Points, in no order, along strands that fork, close into loops and pass close to each other.
(in the rows, 128 means zero)
Two points are linked if the straight distance between their rows is under 115. Some points are linked to none.
kenim: [ 98 144 198  57 137 132 122 144  99 159 144 130 141 109 137 152 114 207
 150 121 111 113 138 117  96 147  71 160 112  95 145 125]
guz: [113 140 146 187 115  74 183 101 130 156 127  80 141 121 116 126  80 107
 148 152 138 130 183  76 130 173  98  81 119 131 127 116]
kebev: [ 97 158 109 124  92 146 146  94 100 147 133 146 134 138 141 145 163 133
 146 116 168 172 158 128  89 155 163 188 113 114 111 117]
moz: [ 76 109 152 123 129 111 159 118 100 135 140 128 138 130 132 164  86 158
 154 140 123 117 166  89 114 150  85 151 121 109 145 123]
Buf: [112 174  91 170  65 131 118  96 111 158 143 150 116 122 140 129 175  99
 137  90 206 145 101 142  85 165 157 160 120 162 133  93]
Fek: [160 178 108 179  74 120 121  90 126 164 146 115 132 133 126 104 145  85
 110  92 158 123 137 164  83 147 161 129 156 135 134  52]
venud: [ 83 165 149 117 113  81 162  98 117 189 142 106 136 122 140 159 120 166
 164 159 174 159 169 102  92 171 147 152 107  77  84 152]
kadim: [111  93 158 103 125 115 158 198 129 109 136 131  91 149 131 141  74 183
 153 119  74 109  99 128 141 102  49  79 104 138 137 121]
Bil: [148 137 179 119  98  93 137 149 137 194 136 122 147  85 113  99  75 162
 172 129 122 111 141 124 117 169  52  97 116 134 124 110]
galib: [160  75 118 135 129 119  97  65 150 110 155 156 116 175 116 119  74  93
 121 121 137 133 125 131 175  87 163 115 110 154 105 115]
sivak: [173  87 117 158 137 120 101  94 148 120 146 148 113 164 122 118  55 140
 101 125 114 117 116 168 169  92 148 101 122 145 113 115]
roder: [104 187 132  90 123 139 156 127  81 167 158  92 147 137 135 120 112 136
 121 184 147 185 184 112  92 137 172 149 121 108  88 112]
Kopop: [114 177 146  86 129 165 153 137  78 140 143 106 138 108 124 120 142 146
 138 175 118 144 192 102  98 156 155 163 126 107 129 136]
Taf: [147  67 103 124 186 119 119 124 155  76  54 139 146 134 132 151 184  98
  66 133 115 109  89 121 159  72 111 115 172 103 133 161]
tez: [161 174 196 102 102 107 148 122 122 205 146  68 165 121 118 111 103 155
 157 141 135 141 192 113 102 177 108 103 105 118  99 132]
dovem: [105 120  88 166 113 132  92 108 138 133 146 167 120 130 140 151 129 108
 119  95 162 130  79 176  89 137 142 166 129 123 160  86]
kida: [140 176 210  68 117  91 137 149 124 215 143  69 142 109  91 124 119 168
 172 154 146 133 162  89 104 201 103  91  86 124 105 153]
gufo: [168 145 159 104  80 124 177 184 129 104 125 121 100  84  69  91 111 133
 168 170  67  77 113  94 114 161  98 102 115 147 147 108]
Kopi: [119 134  86 175  74 161  82  99  93 127 157 161 127 151 124 126 203  92
 147  88 187 172 102 137  99 143 168 138 130 164 136 112]
Tefo: [182 146  82 173 153 142 130 154 140  97  76 125 126  98 126  89 157 116
  85 126 113 104 129 160 154 123 142  96 193 132 139 139]
raret: [124 137 103 179 123 120 143 102 114 127 125 139 129 128 117 118  83 115
 130 130 130 125 168 123 110 145 131 129 144 129 131  92]
kimud: [109 142  97 164 146  93 102 179 141 125  57 123 126  71 196 139 207  91
  91 140 127  74 110 145 133 125 118 133 140 123 146 158]
vov: [127 100 102 106 135 169  72 111 128  89 118 164 139 158 145 135 224  92
 139 101 146 161 106 122 152  85 184 145 127 129 108 160]
roduv: [105 122 175  82 157 130 156 117 125 161 156  97 121 184 139 135  78  79
 112 144 157 207 155 103 170  99 154 139  72 137 108 157]
losi: [120 156  77 185 157  92  88 187 151 124  75 107 123  84 166 159 195  87
  68 143 157 105  98 176 143 119 135 120 145 125 140 161]
nadu: [129  89  77 135 155 142  87 117 135  80 110 171 148 152 149 143 185  81
 127 104 136 125 105 132 136 101 155 152 145 122 133 140]
Ges: [106 138 166 200 119  81 195 131 166 162 122  67 132  94  86 117  69 103
 142 155 112 141 171  94 120 160  90  67 107 142 146 114]
ninis: [120 142 175  59 134 145 120 163 105 122 128 139 132 101 148 131 157 207
 136 125  89  87 108 118 100 137  73 160 134  98 156 139]
zese: [ 90 167  93 160  73 102 157  69 118 163 121 139 124 122 139 119 161 123
 152 121 201 138 130 122  83 175 147 171 119 123 125 105]
Rifu: [105  98 124 144 171 142 157 152 128  67 104 139 120 112 129 136 121 160
 111 130  67  97 101 111 121  89  76 120 159 113 156 131]
ves: [157 137  88 140 131 142  97 124 114 126 119 146 115 131 184 130 150 133
  98 109 127 106 101 184 135 136 150 154 173 133 133 135]
zevag: [121 130 146 163 120 117 158 177 162 154 128 137 114  81  89 102  59 180
 134 127  78 118 111 163 121 132  73  98 129 140 127 100]
Vizu: [115 178 123 112 104 163 141 104  90 166 143 117 139 160 134 116 145 122
 129 138 147 199 159 143  83 126 185 163 129 121  92 117]
laf: [119  72  93 163 102 111  71  88 139 145 157 175 136 151 119 156 108 117
 144 102 152 148  92 167 108 114 146 139  94 115 150  83]
poz: [ 73 146 114 185 135 115 121 101 156 163 125 150 117  87 114 149 116 119
 121 102 178 118  76 172  94 133 133 189 122 126 170  88]
ber: [176 190  93 180 100 138 108 117 128 134 137 109 128 101 149  98 154  84
  97  91 142 106 118 177 114 144 158 122 176 140 142  74]
mezo: [101  88 118 139 173 138 144 120 123  66 121 136 126 147 127 135 103 116
 125 128  93 111 135  98 137 100 100 149 158 142 145 121]
Fut: [150 126  94 116  98 172  55 107 115 118 138 153 117 167 145 127 210 104
 130 100 147 157  94 166 143 104 194 140 121 137 118 146]
Lik: [112  93 122  73 134 181 117  95 153  86 145 148 129 161 102 127 171  76
 135 113 157 163 137  68 158  97 177 155 121 171  87 149]
bagi: [123 112 120 130 165 142 153 168 120  86  79 145 120  88 155 124 179 158
 110 148  71  86 100 120 126 115  79 119 166 107 161 150]
pup: [146  74 119  94 134 133  94  70 158  88 150 164 118 172 118 132 128 112
 126 116 135 126 120 119 173  81 179 140 109 146 107 135]
mis: [ 91 173  81 196 118 120 135 103 155 152 126 140 119  79  91 130 135  91
 122 109 196 140 103 168  83 149 148 167 120 134 154  90]
gadil: [155  65  89  83 126 140  74  71 185  74 158 168 117 149  95 128 157 101
 117 109 161 107  87 117 177  80 161 112 118 136 113 139]
Kopo: [176 150 105 182 140 142 146 148 142 104 115 118 124 101  99  77 108 143
  85 116 100 106 130 160 137 120 142  93 175 131 135 104]
fof: [157  66 126  87 168 143 132  87 146  55  84 142 141 154 143 156 146 134
  83 131 102 106  88 112 167  77 113 115 164 109 133 157]
tefa: [136 160 210  56 103 110 138 165 100 167 137  89 114 111  64 122 113 163
 176 162 131 114 165  86 104 191 115 119  79 133 132 150]
Gamed: [152  72  68 128 142 136  56 102 176  74 151 159 129 138  84 123 185  90
 112 113 161 128  55 144 169  77 161 104 119 111 160 134]
Marov: [111 174 168 142 109  73 175  94 126 187 139  82 145 118 140 144 108 151
 169 157 166 131 188  79 117 187 128 110 109  93  92 169]
Fozor: [108  70 102 108 178 141 140 104 176  50 106 128 114 143 106 132 129  61
  87 118 118  98 103  72 178  89 114 158 161 154 108 151]
mano: [111 120 112 133 151 110 107 159 120 112  51 129 130  97 206 128 219 103
 104 144  91  84 130 122 141 121 107 139 144  91 142 168]
fud: [144 153 164 157  99 115 142 125 140 189 120 120 146  66 105  70  78 157
 145 122 135  93 122 141 105 165  85 120 127 125 138  82]
ruv: [118 159 182  92 169 127 160 145  96 188 154  83 132 180 138 127  69 102
 109 157 156 198 170 110 169 121 140  97  83 136 115 155]
zetom: [166 120 105 142 131 149 114 140 112 116 120 147 125 132 163 106 116 172
 101 119 101  97 118 175 135 135 120 133 175 128 132 128]
gifo: [ 74 127 190  85 128  94 147 104 107 180 126 134 145 112 146 178  95 192
 161 131 142 109 144  98 106 145  72 148 117  84 148 130]
Tivat: [102 112 122 149 139 124 159 112 100  97 127 132 122 130 123 127  86 123
 142 150 115 118 172  92 129 135 100 147 132 132 138 115]
dov: [115 155  68 191 140 107  79 188 163 110 106 125 123  92 161 157 208  55
  94 109 167 126  76 164 135 115 157 128 128 138 142 150]
zes: [155 154 116 197 102 110 136  90 126 164 140 130 137 118 114 113  91 107
 115 111 152 130 145 162  97 152 137 126 143 123 132  57]
pipa: [132  82  73 149 161 130  74 103 180  81 138 147 125 144  88 143 140 109
 100 113 129 140  55 174 143  85 152 117 131  93 163 129]
varob: [148  78  91 152 160 127  88 103 162  94 139 153 115 154  92 138  91 135
  99 131 118 123  90 177 147  78 163 114 142 112 146 111]
karod: [157 134  73 135 105 143  64 126 128 122 122 139 122 149 186 146 199 102
 112 103 146 107  77 180 144 123 169 137 144 136 128 149]
zigep: [152  69 155  83 152 137 129  92 139  64 119 139 121 176 146 157  96 158
 100 117  84 108 103 120 175  75 121 129 131 119 131 152]
Netuk: [ 88  99 133  85 132 175 129  94 125 119 155 138 137 179 106 123 148  98
 132 136 180 207 128  88 130  85 200 154  92 154  90 137]
Tido: [124 147 168 149 102 122 181 171 139 121 121 110 108  67  53  91  83 137
 156 164  76 105 137 104 116 152  88  89 111 152 152 100]
zuf: [118  90  77 150 178 118  87 147 146  83  70 140 145 137 154 141 196  79
  90 121 127 115  88 140 147 100 137 127 162  97 136 151]
badog: [106 144 112 107 132 142 126 117 110 124 117 152 137 102 178 141 172 119
 130 126 113 100 139 121 105 144 124 193 151 107 156 140]
nos: [148  88 143 132 137 130 146 171 126 107 128 136 109 150 138 119  59 189
 124 116  81 116 108 143 161 107  70  92 129 151 132 128]
nuvi: [163 178 189  91 128 143 130 156 111 186 168  76 155 139 133 100  91 169
 132 135 111 155 183 132 106 156 120 116 111 127  90 124]
kibik: [133 163 163 166  91  75 185  79 136 186 131  80 152 106 128 122 105 135
 156 144 154 115 180  80  99 184 116  95 128 110 112 119]
zore: [140 139 154  85 102 122 154 193 110 112 136 129  94 114 104 111 106 165
 179 152  86  83 132  99 128 150  72 106 108 149 140 123]
renu: [116  67  95 180 105  87 106  73 136 154 157 149 138 173 110 157  95 109
 156 121 166 178 125 139 114 129 144 104  91 135 112 107]
vil: [130 131  71 149 120 117  48 163 142 112 120 132 138 128 193 177 219  78
 106 109 168 106  56 159 138 120 160 119 124 149 138 148]
Tugar: [126 141 181  98 120 105 144 164 114 175 141 113 132 125 125 143  79 164
 172 127 110 128 171 114 132 169  70  97 106 146 125 144]
kos: [133  98 173  62 160 151 124 111 137 104 148 130 123 175 151 151  85 141
 105 122 103 145 129 123 179  80 159 151 109 123 116 157]
magim: [146 151 129  76 159 173 121 154  93 118 123 128 143 126 168 111 157 158
 122 137  89 136 142 143 136 117 153 161 163 107 117 168]
Zuvub: [191 109 137 130 116 145 140 145 123 115 127 135 124 145 134  92  75 187
 114 115  89 104 130 151 153 121 108 102 151 140 117 126]
firo: [ 89 109 165 122 126 113 151 196 154 132 139 140 104  94  97 140  75 188
 145 130  72 112  91 145 130 103  46  85 123 134 139 103]
Geveg: [ 98 131 192  95 144  90 143 133 114 197 141 108 147 116 147 172  84 179
 168 134 136 144 171 111 110 160  82 117 104 114 118 167]
ved: [139 121  91 157  87 141 105  89 113 118 140 158 131 162 118 122 150  90
 146  98 159 164 131 140 115 131 175 139 130 146 113 102]
gaf: [114  90 108 150 100 123 121  83 118 119 145 147 142 191 119 145 117 109
 157 115 166 178 150 122 111 124 155 138 101 139 102 109]
fon: [122 113 143  92 118 117 171 214 122  89 127 132  61 132 102 126 108 163
 166 144  73  85 108 107 138 119  53  79 104 146 138 114]
Lol: [112 130 106  86 146 167  90 127 113 117 115 149 151 149 181 149 214 105
 126 106 114 167 114 143 119 100 184 181 122 105 123 147]
tifug: [190 177  74 182 122 139 102 137 139 111 106 116 123 121 146 105 173  79
  92 107 138 102 105 171 144 124 160 104 192 127 134 116]
dol: [160 150 133 177 117 131 145 155 140 143 132 123 125  79 109  83  82 154
 115 117  95 109 134 155 110 149 110 111 145 134 138  83]
firek: [157 109  89 149 160 131 143 168 128  92  61 133 121  87 146  97 178 138
 101 154  93  96 121 131 148 114  99  98 169 123 138 163]
zugen: [147 154 147  58 132 165 127 180 101 119 129 118 128 110 150 101 157 196
 133 138  78 117 136 140 119 141 105 153 149 115 128 161]
vegu: [ 79 131 171 178 122 107 194 154 158 146 123  90 116  73  46 118  68 123
 154 163  95 136 150 116 127 160  79  80  92 151 157 123]
keti: [101 121 141  92 134 146 151 105 118 145 156 116 132 193 120 138 100 108
 129 141 162 213 152 109 133  94 188 145  88 145  85 132]
pife: [139 129 144  84 160 169 139 132  98 101 139 123 125 160 148 128 107 149
 122 126 103 149 157 125 152  99 146 153 141 134 113 161]
zuk: [139 178 176  86 153 134 151 161  82 172 153  69 141 153 124 117  73 135
 123 155 127 168 189 111 133 139 129 106  96 141 105 136]
dorof: [120 169 180  69 118 144 152 166  75 132 141 104 118  96  89 121 136 155
 161 174 110 117 175  73 112 181 134 139 102 132 145 155]
rofal: [116  74 116  94 149 159 113  99 174  60 126 144 131 152 117 132 168  54
 118 100 143 114 121  60 185  95 146 158 145 159  87 149]

A fork is a point with three links, a tip a point with one. Leave the first point through the second and follow the links. Name the first fork or tip that comes.
tefa / kida => Fozor
roder / Vizu => mis
zugen / magim => vov
venud / Marov => kadim

How many points has the smallest loop of links through each point below? Write none if it is on no loop.
kos => 27
bagi => 11
sivak => 7
Kopo => 14

Name the points in between on the shortest way along the links from the first point to the second, in order.
ved / Fozor => Kopi > Buf > zese > kebev > Vizu > roder > Kopop > dorof > tefa > kida > tez > nuvi > zuk > ruv > roduv > keti > Netuk > Lik > rofal
magim / gufo => zugen > ninis > kenim > gifo > Geveg > Tugar > Bil > fud > dol > zevag > firo > kadim > fon > zore
zese / mis => Buf > Kopi > ved > gaf > renu > laf > dovem > poz
nadu / fon => vov > Fut > karod > ves > zetom > Zuvub > nos > kadim
gifo / nadu => kenim > ninis > zugen > magim > pife > kos > zigep > fof > Taf > zuf
firo / mezo => zevag > dol > Kopo > Tefo > firek > bagi > Rifu
